Each row is a point on a landscape with many peaks, with its height.
From any point a climber takes the steepest step (rise divided by distance) to one of its 2 nearest points. It stops when none of these is higher. Distance is the straight distance between rows; heights are no part of it.
k537 h=463: [127 149 106 156 101  73 173  84 110 143  99 157 150  97 151 128 134 139
 125 172 162 117 124  79 131]
k276 h=210: [ 89 146 119 130  97  84 172 204 140 114 157 117 130 151 204 114  93 149
  92 142 140 126 180 109 120]
k738 h=344: [103 154 136 142  60  63 168 123 144 121 164 132 175 148 180 110 140 153
 145 162 138  92 176  83 152]
k311 h=439: [117  90 163 112 160 171 120 149 158  97 142  99 153 137 100 166 143 117
 119 156 125 127 126 145 137]
k792 h=278: [168  77 125 146 182  94 153 116  68 140  80 132 175  92 126 110 115  84
 180  83 114 170 100 173 156]
k329 h=188: [ 87 161 114 181 123 136  81  90 140  90 155  56  85 161 190 133 115 163
  96  80 120 104 146 132 169]
k323 h=386: [119  98 126 110 114 125 225 146 103 162  92 150 180 158  95 101 119 138
 148 148 152 169  86  70 112]
k506 h=341: [110 146 135 147 190 106 114 107 129  96 154 183 171 136 148 117 125 124
 142 121 103 128 150 138 165]
k332 h=591: [132 132  98 111 116 167  93 105 114 164 131  81  72 111 135 136 114 128
 103 106 122 156 121 151  85]
k829 h=321: [215 119 141  90 102 153 169 172 105 154  50 175 122 157  93  98 139 140
 135 179 136 156  94 130 139]
k433 h=164: [ 91  84 155 146 154 129 183 131 134  72 149 102 162 159 165 180 117 159
  90 127 105 125 141  94 156]
k896 h=281: [ 86 132 151 138  88  87 156 143 151 100 115 192 131 103  83 176 149 128
 140 117  90 132  96  96 142]
k242 h=426: [166 158 149 123  89  20 120 139 126 159  90 116 158 153 143 114 173 139
 173  99 122 111 119  94 145]
k23 h=387: [163 150 118  84 116  82 138 169 103 169 138 152 142 141 167  86 113 124
 137 142 129 138 170 134  78]
k121 h=509: [138 173 118 121  90  67 109 159 148 127 109  95 138 149 176 170 156 163
 115 121  71 152 130 104 164]
k194 h=246: [112 138 152 110 116  75 130 144 130 136 171 150 170 151 163 138  95 109
 156 120  57 149 192 163 137]
k609 h=566: [119 150 105 111 125 127  94 110 126 144 148 149 105 105  99 139 118 127
 109 126 112 169 124 180 122]
k235 h=699: [150  99 141  94 155 158  72  98 113 139  96 130 122 148 125 146  83 110
 169 110  95 164  85 157 111]
k450 h=499: [148  99 145 139 151 176 214 110  99 133 152 126 122 139 122 123 129 159
  92 117 104 123 160  84 130]
k507 h=532: [ 87 132 127 160  54 129 149 136 161 106 142  94  99  81 164 166 126 144
  87 195 143  80 159 127 149]
k238 h=634: [160 131 145 134 108 116  90 136 158 116 122  56 131 130 206 172 137 128
 121 159 111 100 164 130 141]
k215 h=262: [123 133  98 112 145 193  62 100 126 130 133 112 131 126 185 140  75 107
 136 169 112 158 125 177 119]
k254 h=547: [100 140 116 110 142 151 150 199 143 133 123 170 123  89 113 130 102  98
 104 180 177 124 128 116  92]
k111 h=288: [129 168  91 147 186 160  86 127 108 108 124 103 119 137 223 118  95 110
 113  94 121 123 148 120 108]
k362 h=289: [190  93 121 147 176 121 123 109  69 119  83 151 146 106 123  69 120  72
 180  65 149 138 116 192 121]
k796 h=375: [166 127 164 112 149 153 145 177 132 104  96 184  96 123 102 119 146 118
 119 133 157  94 107  87 112]
k625 h=669: [168 123 105 117 100 151 102  75 114 141 148  74 124 155 168  89  95 132
 117 147 183 131 160 145  70]
k790 h=255: [ 21 137 123 145 120 124 116 133 161 133 144 155 122  82  70 145 123 101
 147 113 145  80 102  96 129]
k524 h=422: [ 83 107 160  93 125 146 120 163 162 125 172 160 103 136  84 120  97 121
 135 110 145  91 143 109  80]
k567 h=236: [ 98 153 105 126 129 124 117 218 161 143 153  76 134 129 193 136 101 132
 117 125 108 137 171 122 119]
k149 h=578: [154 124 132 115 117 123 159 119 119 130 131 136 143 126 158 147 136 150
 112 178 101 150 146 135 145]
k891 h=311: [148 134 153 106 108  98 106 174 158 148 172 129 104 130 109 106 155 131
 172  77  90 108 181 150 111]
k833 h=237: [ 66 102 148 144 137 121 125  97 147 127 144 123 128 112 103 175 108 139
 145 101 107  86 116  80 122]
k428 h=235: [128 112 146 128 137 194 134  84 127 132 117 127  89 107 114 172 145 153
 103 146 104  77  97  92 156]
k819 h=107: [142 113 124 139 138  96 135 110 116 137 115  48 132 149 166 147 118 135
 102  86 153 139 134  75  82]
k119 h=376: [136  76 136 130 169 220 143  86 117 126 156 102 154 134 148 129 131 120
 169 115  76 152 139 146 135]
k847 h=452: [125  97 145  98 120 199 153 167 128 168 108 143  77 112  38 130 118 114
 125 120 146 103  94 106  89]
k247 h=613: [132  84 132 121 164 157 138 162 125 124 123 155 126 109  60 106 138 125
 148  94 120 154  91 177 155]
k808 h=77: [187 106 141 119 173 108 165 116 101 119 125  97 178 172 149  98 180 123
 132 112 145 157 132 124 118]
k404 h=716: [187 138  90 112 147 180 124 134 109 143 124 106 101 127 135  85 160 146
 110 129 168 125 134 113  83]
k219 h=298: [116 142 150 136  82  42 139 144 139 123 144 181 132 117  96 157 138 134
 153 106  66 118 151 133 154]
k650 h=234: [108 157 139 120 166 136  59 175 158 140 159  95  90 109 119 124 153  71
 131  72 116  82 149 156 109]
k670 h=432: [143 103 133 150 151  64  99 146 136 143  89  77 172 101  91 136 156 104
 168 111 173 136 107 135 122]
k756 h=351: [180 127 105 132 165 237 161 132  88 160 118 166 116 115 100  67 136 132
 129 144 114 135 143 159 125]
k959 h=602: [128 116 126 107 145 134  95 116 110 147 124 174 151 143 131  91  56 124
 190 126 146 109 119 111  77]
k658 h=618: [159 128 125 101 117 124 102 105 130 127  99 162 127 158 110 113 124 148
 137 165 162 152  91 122 117]
k245 h=42: [121 126 120 134  91 131 175 118 139  84 114 129 135 169 182 105 136 174
  95 167 184 125 108  61 128]
k432 h=564: [ 92 123  89 136 115 159 137 122 131 135 145  72  84  93 131 163 129 164
  76 118 118 142 110 123 129]
k642 h=559: [104 123 158 111  69 116 149 119 139 105 118 183 107 132 113 176  91 111
  85 179 132 139 120 114 114]
k382 h=636: [145 133 129 158 116  89 152  81 102 100 134  89 128 132 185 148 129 152
  77 147 138 123 165 121 142]
k981 h=410: [140 161 132 105  81 114  88 152 184 109 113 173  90 112  96 122 192 146
 135 143 133 115  85 136 156]
k629 h=530: [121 153 132 141 101 115  70 134 164 143 137 123 141 109 147 157 133 133
 174 139  71 102 143 129 170]
k990 h=212: [ 95 130 122 116 148 105 135 139 116 154 140 167  92 123  98 122 102 148
 141  52  96 134 119  98 101]
k743 h=508: [150 137 128 155 145 126  80  61 117 124 119  72 142 105 150 155 155  73
 149 115 122 153 149 182 133]
k364 h=206: [116 112  98 141 140 173 114 107  99 107 115  82 119 146 175 144  57 132
  70 168 179 132 120 139  96]
k720 h=607: [111 141 148 123  80 149 156 128 141 113 155 181  68  95 111 128 131 122
  95 156 156  64 150  97 106]
k878 h=599: [ 94 145 118 154  34 109 141 148 147  96 146  77  65 136 195 140 104 182
  97 169 124 108 163 154 163]
k872 h=594: [170 126 136 103 125 219 130 110  99 151 130 153  90 107 115 122 103 122
 104 186 135  71 152 133  92]
k153 h=393: [111 110 185 131 122 135 152 175 151  79 104 219 136 122  95 131 130  92
 155 153 149 105  92  77 126]
k535 h=335: [172 132 106  92 122 110 149 122 114 149 158 143 153 154 136  73 151 130
 142 145 122 210 140 196 117]
k914 h=225: [154 115 115 130 172 176 130 105  85 107 115  89 148 156 172 143  87  92
  89 134 144 188 142 155  91]
k76 h=561: [191 107  94 120 144 140 141 125  98 163  83  96 131 122 110  92 174 138
 161 101 122 202  73 168 140]
k461 h=544: [ 93 154 116 123  85 118  75 110 169 113 143 133 123 125  96 158 131 135
 115 169 125 156 113 186 155]
k280 h=303: [ 80 172 108 108 109 144  42 139 151 154 142  85  76 122 130 140  95  89
  88 146 154  91 114 165 112]
k476 h=250: [106 125 157 135 190 178 134 135 143  97 129 140 101 110 116 161 170 123
  88 115 113  52 107  94 157]
k557 h=541: [128 104 131  90 132 195 131 140 136 105 168 116 121 175 198 126  94 167
 116 136  81 144 146 140 127]
k678 h=247: [113 158  93 121 166 166  81 174 147 144 155 117 109 104 147  94 144 107
 154  74 117 127 141 154 108]
k125 h=474: [ 74 178 130 170  72  57 131 169 167  64 146 126 147 166 131 143 126 127
  97 114 147 111 167  92 162]
k22 h=631: [151 107 133 112  95 162 108  84 133 135 159 119 114 135 119 112 104 131
 119 189 175 104 155 148  83]
k608 h=498: [ 62 100 136 121 130 165 155 146 152  99 182 111 114 105  54 144 149 106
  63 149 165 102 130 152 119]
k448 h=571: [129 150 133 118 128 154  98 128 154 134 179 150  92  94 118  98 148 121
 122 148 158  41 165 135 105]
k827 h=600: [ 87 123 109 115  89 101 146 167 154 160 143 111 150 133 132 110  92 141
 145 137 174 134 133  80  76]
k338 h=67: [192 116 146 109 148 141 181 112  91 135 111 113 171 182 167  98 145 154
 116 156 149 125 124  84 117]
k692 h=312: [183 120 140 111 179 103 123 172  94 119  72 199 118 118 107 129 104 101
 126 113 122 155 106 167 138]
k634 h=360: [155 137 110 116 148  85 104 156 133 133 111 180 139 117 135  60 139 153
 198  90 131 117 108 138 154]
k40 h=185: [141 162  99 141 123 123 103 131 145 141  93 100  97  78 123 136 184 139
 104 146 180 106 104  96 125]
k769 h=466: [ 79 158 105 142  97 132 130 123 149 142  96 179 101  75 137 147 121 138
 143 150 131 110  83  65 138]
k231 h=438: [ 93  94 157  97 116 164 129 153 145 151 145 158  95  99  44 143 102  95
 136 154 140  92 118 152 100]
k171 h=652: [147  88 115 128 118 148 156 150 131 170 105 142 126  66  78  91 145 138
 187 138 151 102 103 123 130]
k287 h=28: [131 130 156 155 125 112 145 102 139  61 107 145 135 144 143 153 131 118
  78 174 190 107 123  78 130]
k110 h=495: [ 74 166  94 159  56  77 151 123 145 150 124 165 127  72 115 134 124 132
 137 156 142 130 127  92 134]
k712 h=435: [ 80 146 116 172 126  84 114 125 135 129 120  90 167 134 178 146  73 121
 133 138 151 103 151  82 132]
k961 h=491: [143 109 152 140 124  71 169 144 143  89 121 132 199 142 113 137 187 136
 134 162 149 134 131 114 142]
k147 h=595: [139 112 116 113 185 233 141 157  96 161 100 116  89 124  96 151 109 117
  99 118  90 153  98 135 111]
k358 h=483: [ 73 119 121 151  65 102 153 143 156 101 121  85 129 115 175 168  98 140
 110 167 152 117 127  88 127]
k349 h=529: [179  78 132 118 144 140  98 119 115 154  85 120 177 135 142  88 117 128
 216 143 150 112  84 140 131]
k138 h=362: [130 143 127 134 176 134  90 142 151  97 142 164 158 127 132 100 144 123
 147 160 165 110 133 146 148]
k648 h=356: [104 192  97 169 125 103 101 164 147 109 142  98 109  95 161 131 136 114
  66 155 164 100 181 147 149]
k228 h=263: [124 175  98 124 169 157  94 182 145 113 157 107 119 130 207 115 136 104
 117  87  92 151 170 149 124]
k532 h=523: [ 86 122 165 123  84 116 135 129 150  87 128 136 103 107  84 213 140  96
  64 165 128  99 109 132 130]
k855 h=261: [202  83 170  89 143 151 177 115  89 149 114 136 144 195 114 106 131 141
 151 105  80 160 121 137 126]
k818 h=665: [120  98 122 116 157 152  65 110 123 139 120 123 149 123 115 109  93  76
 203 100 123 159 104 197 113]
k787 h=205: [142 149 150 139 134 136  94 105 153 101 183  96 146 159 188 102 148  82
 168  88  93 124 208 162 127]
k117 h=531: [ 83 115 133 123 132 158 137 122 168 100 162 168 123 125  50 102 175 160
 144 117 136 109  90 122 148]
k751 h=279: [213  97 118 111 163 174 160 104  55 139  87 128 127 128 141  87 134  62
 181  60 105 161 133 169  86]
k758 h=219: [174 107 157 131 138 155 137  55  99 154 132 120  86 103 112 160 137 130
 120 113  83  90 142 122 114]
k832 h=390: [124 131 122 119 159 165 110 141 143  90 136 155 148 156 165 106  96 133
 110 179 183  96 144 113 103]
k218 h=436: [ 91 165 113 113 125 151  70 145 166 136 105 176  92 104 116 118 136 133
 148 137 151  91  60 106 144]
k319 h=518: [ 97 116 110 125  53  93 160 106 141 177 130 133 137  92  88 148 117 144
 140 169 135 155 113 117 114]
k240 h=358: [171 139 107 117 163 122 177 121  78 164 142 158 167 110 177  75 155 140
 167 124  95 138 148 139 135]
k443 h=633: [113 134 115 136 147 106  65 114 112 155 113 165 135 106 100 101  75  90
 179 121 158 115 120 163 106]
k795 h=287: [ 79 139 126 125 180 113 119 181 127 134 108 124 106  82  97 181 112  87
  82 107 140 121 106 119 105]
k492 h=338: [128 151  98 140 168 114 157 115  78 160 144 143 154 112 201  95 108 128
 149  96 100 119 168  96 110]
k922 h=389: [101 186 116 159  47  72 134 142 143 139 150 118 139 140 190 130  88 135
 135 160 106  90 193  98 177]
k956 h=413: [102 169 110 152 151  95 151 137 137 103 144 176 133 125 150  96 148 162
 118 108 142 102 140  64 144]
k824 h=211: [180  92 167 126 132 134 152  88  85 154  99 176  96  91  80 152 121 118
 144 142  98  96 130 135 126]
k205 h=86: [134  93 132 122 154 132 172  89 101 127 165  74 178 174 169 103 131 118
 132 102 134 167 159 129  95]
k780 h=350: [127 119 133 144 173 120  88 112 129 132 121 104 117  97 100 137 161 124
 167  57  95 126  98 145 151]
k595 h=573: [164  98 151 113 140 109  89 176 134 154 119 125 110  71 104 139 130  83
 170 113 109 102 137 188 121]
k679 h=117: [122 141 128 133 110  69 135 109 124 135 104 115 109 149 128 148 121 148
  99  97 156 146 108  73  98]
k177 h=136: [ 86 133 115 134 131 111 145 100 119 100 175 121 118 166 139 132 101 152
  78  93 120 178 147 144 122]
k367 h=324: [167 138 132 126 105  88  95 142 130 166 140 110  95 109 110  94 162 110
 188  31  79 130 149 171 119]
k804 h=326: [107 133 156 111 156  90  64 150 151 107  97 170 119 139  95 157 113 118
 155  97 112 117  84 133 146]
k172 h=589: [112 115 142 112  79 143 145 107 146 110 115 198 131 138  75 140 118 137
 125 197 153 155 101 131 141]
k305 h=414: [ 86 159  97 126 176 169  84 124 136 137 131 142  93 114 109  99 126 129
 117 111 172  85  90 107 115]
k531 h=305: [ 97 116 143 117 179 141 107 152 122 124  77 157 115 102  86 178 101  85
 119 131 128 106  69 117 136]
k717 h=282: [115 134 109  84 149 198  63 144 132 152 140 116  98 102 140 139  97  82
 118 166 127 102 122 179  95]
k175 h=299: [135 166  90 151  66  88 129 100 148 142 163 102 131 109 127 106 174 156
 106 169 149 155 164 166 146]
k653 h=302: [ 99 118  79 158 138 138 158  89 128 139 155  97 183 111 113  95 147 146
 129 152 168 178 128 143 136]
k458 h=451: [128  57 172 121 127 144 153 152 136 126  75 142 159 137  70 153 115 132
 187 141 111 128  71 101 151]
k575 h=336: [ 99 164  94 158 158 150  98 138 149 101 175 113 143  99 161  95 144 116
 101 146 158 119 168 167 153]
k889 h=412: [ 90  96 174 121 142 158 135 168 173  75 129 156 156 133  98 153 129 104
 126 168 158 106 111 101 125]
k710 h=323: [137 146 124 147 190 120 109  81 104  97 140 170 133 124 143 114 145  96
 140  82  88 166 142 180 151]
k86 h=186: [146 124 135 123 131 184 145 140 130 112 103  86  78 110 117 166 153 116
  38 179 177  91 117 125 122]
k465 h=643: [137 128 136 131  63 110 188 106 141 137 154 136  94  99 108 126 161 162
 105 134 148  95 155  88 102]
k612 h=760: [186 129 124 128 137 167 128  85 117 113 152 114 101 143 176  99 161 162
 105 123 138  93 159 106 108]
k188 h=683: [189 118  90 120 140 161 128 141  99 177 106 125 123  87 122  77 141 143
 173 133 161  93 116 105  84]
k92 h=394: [175 113 127 136 115  64 129  80  98 172  99 111 149 123 136 115 156 146
 188  98 121 137 101 124 135]
k576 h=220: [ 91 128 148 108 198 149  78 121 123 132 162 141  81 120  90 118 141  77
 118  65 115  67 107 165 113]
k24 h=359: [192 143 119 123 158 194 173 176  96 149  90 194 103 108 106  89 142 134
 119 156 126  98 132 111 127]
k35 h=648: [151 121  72 131 138 129 123 123  83 194 105 102 135  81 151 108 101 111
 163 121 137 138 124 118  73]
k52 h=343: [121 117 130 119 139  92  93 147 140 107  85 208 118 112  95 102 116 146
 181  91 127 112  70 142 175]
k178 h=419: [131 128 129 118 165 152  97 157 121 108 156 117 124 134 162 119  76  94
  96 149 166  93 181 140  72]
k771 h=334: [169 128 122 123 140 143 192 138  96 139  91 186 156 149  80  91 135 138
 117 181 141 181 120 155 155]
k975 h=221: [118 117 155 156 117  85 113  44 124 115 164  92 156 179 153 129 115 141
 139  92 119 114 160 105 126]
k421 h=357: [105 185 127 158  83  93  83 152 168 134 118  80  93 115 129 163 146 121
 125 101 130  74 146  71 145]
k809 h=450: [103 126 146 119 143 147 110 139 131  93 161  95  81 144 136 150  92 102
  32 143 164 117 152 174  98]
k284 h=290: [146 115 115 156 123 129 184  82 113 115 121 118 166 135 100 117 148 144
  84 192 202 162 128 118 134]
k546 h=430: [109 194  93 179  56  53 130 120 116 138 141  79 138 162 178 130 100 145
 105 131 118 138 174 122 188]
k775 h=55: [148 126 129  96 115 107 164 140 122 133 122 101 165 178 190  86 138 161
 123 148 180 116 120  56  93]
k816 h=396: [105 154 101 132 138  96 160 120 132 117 131 203 140 139 121  94 160 182
 143 118 129 156  88  96 161]
k144 h=345: [190 119 105 118 136 179 152  97  84 152 127 164 131 139  97  65 136 130
 142 142 121 186 133 194 128]
k766 h=407: [111 109 157 117  64 123 218 136 124 113  97 181 159 150 127 142 136 135
 137 156 123 162  75  49 129]
k826 h=619: [140 112  94 132 170 193 123 118  84 176 112  97 110  72 127 137 113  93
 134 110 123 139 110 142  87]
k485 h=395: [ 78 166 115 198 116  92  99 149 150  94 134  56 138 129 177 149  93 121
 104 142 166  88 171 109 174]
k950 h=207: [136 148 112 135 197 164 125 133 100 122 115 159 112  91  82 139 162 103
  78 144 130 167 103 192 167]
k203 h=567: [170 111 126 102 172 136 111 122  82 143 107 139 177 161 180  77 105 119
 196 116 136 125 114 115  90]
k614 h=270: [ 92 170 139 142  85  72  96 136 145 122 181 129 139 178 125 142  83 110
 132 111  89 132 203 146 152]
k126 h=533: [162 107 135 128 170 173 128 118 109 138  83 132  91 132  50  92 165 140
 123  93 178 115  66 114 123]
k845 h=203: [176  64 172 146 142 154 174 110 103 146 124 144 132  82  51 138 152 112
 161 129  88 108 146 169 157]
k488 h=486: [ 90 122 165 126 108 139 108 103 143  69 141 116  84 144 126 180 108 122
  47 168 147  87 112 152 140]
k274 h=313: [155 127 153 117 117  51 185 145 102 144 124 182 116  99 105 138 144 135
 135 113  82 134 152 122 127]
k745 h=500: [132 111 127  76 110 144 137 133 129 121 126 105 137 203 184 142  80 168
  94 159 115 185 116 130 120]
k370 h=213: [100 116 145 139 183 177 150 107 108 104 118 157 123 126  38 151 145 107
  69 137 128 136  97 161 164]
k170 h=429: [143  65 185 102  83 123 180 136 142 115 101 132 156 179  79 149 155 142
 157 143 126 142  87  80 125]
k734 h=517: [127  91 145 131 137 189 186 117 122 127 180 111 108 113  81 144 145 132
  76 137 120 126 164 150 124]
k696 h=510: [ 78 158 124 158  81  92 113 134 175  77 159 117 147 133 118 163 152 146
 104 147 125 120 140 137 166]
k353 h=199: [147 150 114 130 159 157 143 146 126 121 119 135  94  85 103 137 185 127
  63 157 148 117 113 140 149]
k373 h=563: [112 122 118 125 100 166 157 150 165 101 114 155 144 133 103 129 170 157
 124 183 141 164  78  97 152]
k729 h=204: [ 83 153 116 189 113 104  88  54 126 107 162  47 129 158 149 136 115 114
 122  67 128 138 165 140 155]
k555 h=558: [173 116 110 117 125 207 140  88  77 150 129 125 117 134 182 126  80 148
 116 181 111 116 155 123 110]
k199 h=543: [171 116 149 119 156 137 102 130 119 126 135 104 123 120 122 134 139  77
 137 113 125 131 157 169  91]
k436 h=241: [172 134 114  98 149 152 107 106  90 128 115 129 152 152 198 117  92  87
 143 146 116 187 145 173  86]
k310 h=468: [109 104 148 145 142 148  85  92 154 111 155  62 147 110 124 173 152 107
 131 146 117 108 137 158 141]
k298 h=325: [172 100 158 120 157 132 164 136  96 118  70 184 159 155  73 150 100 104
 112 170 121 176 113 159 141]
k820 h=580: [161 119  94 123 123  96  94 137 119 153  63 129 118  88  92 122 148 146
 160 121 131 175  65 173 158]
k342 h=328: [154 123 138 156 171  89 169 126 100 129  99 153 117  88 103 162 166 134
 120  90 107 125 120  97 142]
k361 h=661: [167 156 118 104 112  84  78 105 132 138  96 112 162 178 171 112 130 147
 141 155 158 166 102 129 125]
k9 h=545: [ 96 116 132 130 106 201 158 127 152 110 106 152 111 121  43 130 185 155
 111 147 147 127  56 104 158]
k497 h=322: [120 153 101 109 105  80 155 120 109 151 176 101 186 157 174  86 155 116
 141 114 113 213 162 187 123]
k903 h=301: [179  81 129 122 170 127 103 168  87 129  77 185 135 101 112  79  82 103
 168 106 154 106  92 170 146]
k862 h=485: [114 131 119 127 146 150 110 162 160 147 119 141 144  81 145 139 147 155
 189 133  75 107 104 113 172]
k677 h=579: [140 110 157 119 104  91  79  92 145 142 133 133 150 138 116 142 124 129
 206 126  85 120 129 165 151]
k767 h=475: [ 44 130 125 145 110 123 139 159 171  88 189 110 127 127 106 142 116 136
  95 133 150 105 164 142 129]
k176 h=629: [149  66 121 134 129 154 186 175 108 152  85 170 129  73  57  79 121 138
 170 100 126 121  95 159 181]
k749 h=400: [103 127 110 135 189 200 110  72 102 132 154 149 111 124 109 100 109 130
 123 105 140 110 109 127 115]
k295 h=157: [136 168 122 127 134 156  93  73 124 115 166 152  57 122 156 137 132 153
  76 123  89 109 149 164 148]
k462 h=464: [145  93 150 119 109 218 182 167 132 170  67 144 125 155  47 100 116 130
 144 145 146 127  92  94 112]
k951 h=697: [138 144 136 154 102 107 125  79 136 107 149 101  90 127 154 129 145 153
  91 126 154  68 164 102 119]
k198 h=187: [167 131 153 122 105 122 117  80 142  93 181  81 153 168 182 123 175 126
 128 110  92 152 184 178 135]
k123 h=267: [ 67 121 129 145 116 103 123 139 147 122 102 156 117  65  55 156 161 117
 153 116 129  98  62 117 153]
k698 h=388: [146  97 119 134 177 203 145  66  77 140 126 143 138 149 120 112  92 128
 144 109 105 145 120 123 111]
k316 h=614: [161 159 101 114 135  89  62 137 127 145  82 116 133 147 155 127 133 134
 152 113 109 194  93 159 142]
k593 h=310: [ 94 153  72 147 103 103 120 110 149 142 176  86 173 140 133  87 156 152
 142 125 144 188 155 156 140]
k396 h=184: [ 83  87 145 122 102 131 190 160 147 104 182 120 154 165 168 125  97 164
 113 142 128 121 163  94 119]
k559 h=96: [135  80 140 113 142 142 151 105 110 141 138  69 137 157 141 159 108 135
 115  93  97 171 127 109  99]
k544 h=127: [ 93 151 118 138 123  92 120  99 122  89 126 132  88 157 139 168  95 162
  50 111 134 151 115 115 132]
k89 h=314: [130 169  98 148 131 116  94 102 105 149 141  96 121 144 203 100 107 112
 143  73 108 122 171 110 104]
k800 h=738: [155 133 121 131 104 113  86 104 142 124 129  59 159 164 196 121 114 126
 131 168 166 137 155 142 117]
k821 h=148: [ 56 101 133 170 114  99 158 109 136  70 168  72 142 175 159 155 103 177
  92  99 110 141 138 128 156]
k526 h=461: [129 140 138 158 106  33 127 146 149 122 100 107 188 122 117 142 178 122
 163 133 144 126 132 104 148]
k778 h=222: [137 106 177 128 136 177 157  90 126  86 114 149 115 152  80 190 143 133
  69 161 102 115 109 123 161]
k676 h=337: [164 126 137 134 150 100  77  98 113 128 122 146  92 107 100  83 155 109
 175  33 103 125 112 192 145]
k565 h=411: [116 180 117 115 112  36 123 181 127 157 139 131 167 169 149  91 112 121
 145 100 136 149 164 108 119]
k857 h=268: [ 92 140 138 155 176 119 125 156 133 130 126 115 101  71 112 165 150  96
 103 103 141  55 129  94 114]
k63 h=625: [ 95 132 135 125 123 116  49 114 151 142 145 107 149 153 133 138  91  96
 187  99  77 166 137 181 134]
k688 h=528: [127 111 141  82  81 126 177 132 138 154 129 145 169 144 172 139 139 167
 166 181  81 131 105  91 151]
k59 h=520: [160 108 168 119 125 110 153 181 169  72 125 129 154 130 106 167 210 136
 111 139 109 123 131 107 151]
k853 h=469: [119 194 101 160  77  79  69 131 154 134 122  59 126 167 158 167 127 136
 122 106  81 157 141 126 183]
k652 h=408: [132 154 111 169 129  57  90 109 115 165 101  94 133  90 110 142 122  94
 148  99 139 129 145 128 112]
k466 h=608: [165 100 122 114 134 114 134 166 102 182 104 130 143  83 137 129 109 110
 194 130  93 138 130 154 112]
k823 h=560: [148 137 152 133 134  84 116 173 162 101 115  83 139 133 156 185 170 125
  99 136 111 124 148 118 139]
k478 h=253: [170 110 160  64 108  90 150 117 118 147 132 148 142 202 124  99 153 174
 156 102 100 158 101 122 122]
k18 h=575: [135 133 111  98 169 218 124 146 125 122 134 137  99 143 149 130 112 148
  84 128  97 147 114 127 128]
k207 h=624: [101 134  96 126 106 133 115 134 150 140 163  79 120 150 145  88 100 147
 122 120 185 121 154 114  76]
k174 h=364: [121 103 120 124 179 194 110 111 129 119 143 108 135  98 126 146 163 109
 158  90  62 156 103 185 162]
k791 h=577: [112 110 123 109 141 104 173 204 137 144 139 153 153 116  95 103 121 122
 151 128 156 151 133 118  98]
k801 h=440: [ 93 198 112 146  96  53 123 161 156 126 130 162 135 153 131 106 121 136
 131 101 137 123 146  67 138]
k45 h=598: [110 102 115 107 148 122 145 165 131 127 132 139 163 149  79 106 128 144
 152 111 126 198  99 151 129]
k320 h=189: [119 146 154 123 115  79 136 171 138  97 129 139 115 156 179 158  82 121
  72 147 132 112 181 111 109]
k42 h=226: [148 133 156 120 153  92 121 162 141 121 170 128 181 150 177 106 138  91
 170 123 101 125 195 162 120]
k246 h=269: [213 103 146  96 145  95 162 111  62 154 105 142 129 154 120  94 141 103
 142  73 115 178 124 165  88]
k836 h=481: [137 105 133 123 125 206 199 148 120 147 113 129 123 155 107 122 114 157
 107 152 130 129 122  72 114]
k886 h=329: [ 75 174 131 126  69 108  62 187 184 138 121  84  75 128 124 177 103 101
  97 128 140  96 129 113 122]
k773 h=484: [140 100 144 104 105 153 138 146 147 144  92 171 137 116 139 143 126 154
 197 166  99 110  78  83 147]
k783 h=378: [139 159 110 123 144  71 147 130 119 143 140 170 172 138 163  65 168 163
 175 105  98 130 125 122 168]
k380 h=467: [101 110 119 110 109 171 149 116 137  95 112 118 130 178 134 162  88 160
  73 177 140 189  87 117 144]
k870 h=224: [ 59 128 123 144 144 104 106 107 125 163 134 118 129 117 116 163  65 119
 149  72  92 134 125  97 108]
k397 h=339: [151 114 112 151 186 126 159 110  97 132 114 142 124 102 108 126 174 144
 152  50  81 152  94 129 166]
k74 h=540: [ 66 119  95 140  90 150 139 108 142 150 140 108 119  77  97 165 114 142
 104 172 147 144 109 130 120]
k388 h=277: [ 90 148 100 158  95  83 142  92 133 108 141 124 144 127 119 123 107 137
  78 167 209 162 141 131 117]
k294 h=385: [123 195 120 156 104  68  77 124 132 155 117 110  85 112 116 156 113 111
 107  89 123 113 149 113 133]
k921 h=294: [118 150 161 120  75  95 104 147 163 144 181 116  91 137 125 143 107 125
 132  99  89  91 194 124 110]
k71 h=548: [196 111 112 122 149 175 131  90  96 161  71 105  98 135 100 120 154 153
 134 114 126 162  69 118 120]
k860 h=170: [101 163 134 145 114 131  72  84 146  99 166 103  80 137 143 167 139 145
  89  99  80  88 146 152 173]
k863 h=19: [129 115 169 162  95 170 190 122 138  64 103 161 145 135 113 146 165 105
  79 183 180 119 110  60 140]
k114 h=238: [161 122 163  97  93  77 122  66 120 150 148 119 136 190 153 116 123 153
 149  94 100 123 143 110 105]

Call two points neighbours if one is among the 2 nearest of the other. Go from one point of each pair to the other, from neighbour to neighbour, staying as high as possible. Name the lowest point that can't be avoided.
k696 / k734 => k767
k235 / k878 => k575
k800 / k612 => k791

Where does a climber stop that starts at each point below?
k436 => k800
k497 => k612
k353 => k783
k824 => k783
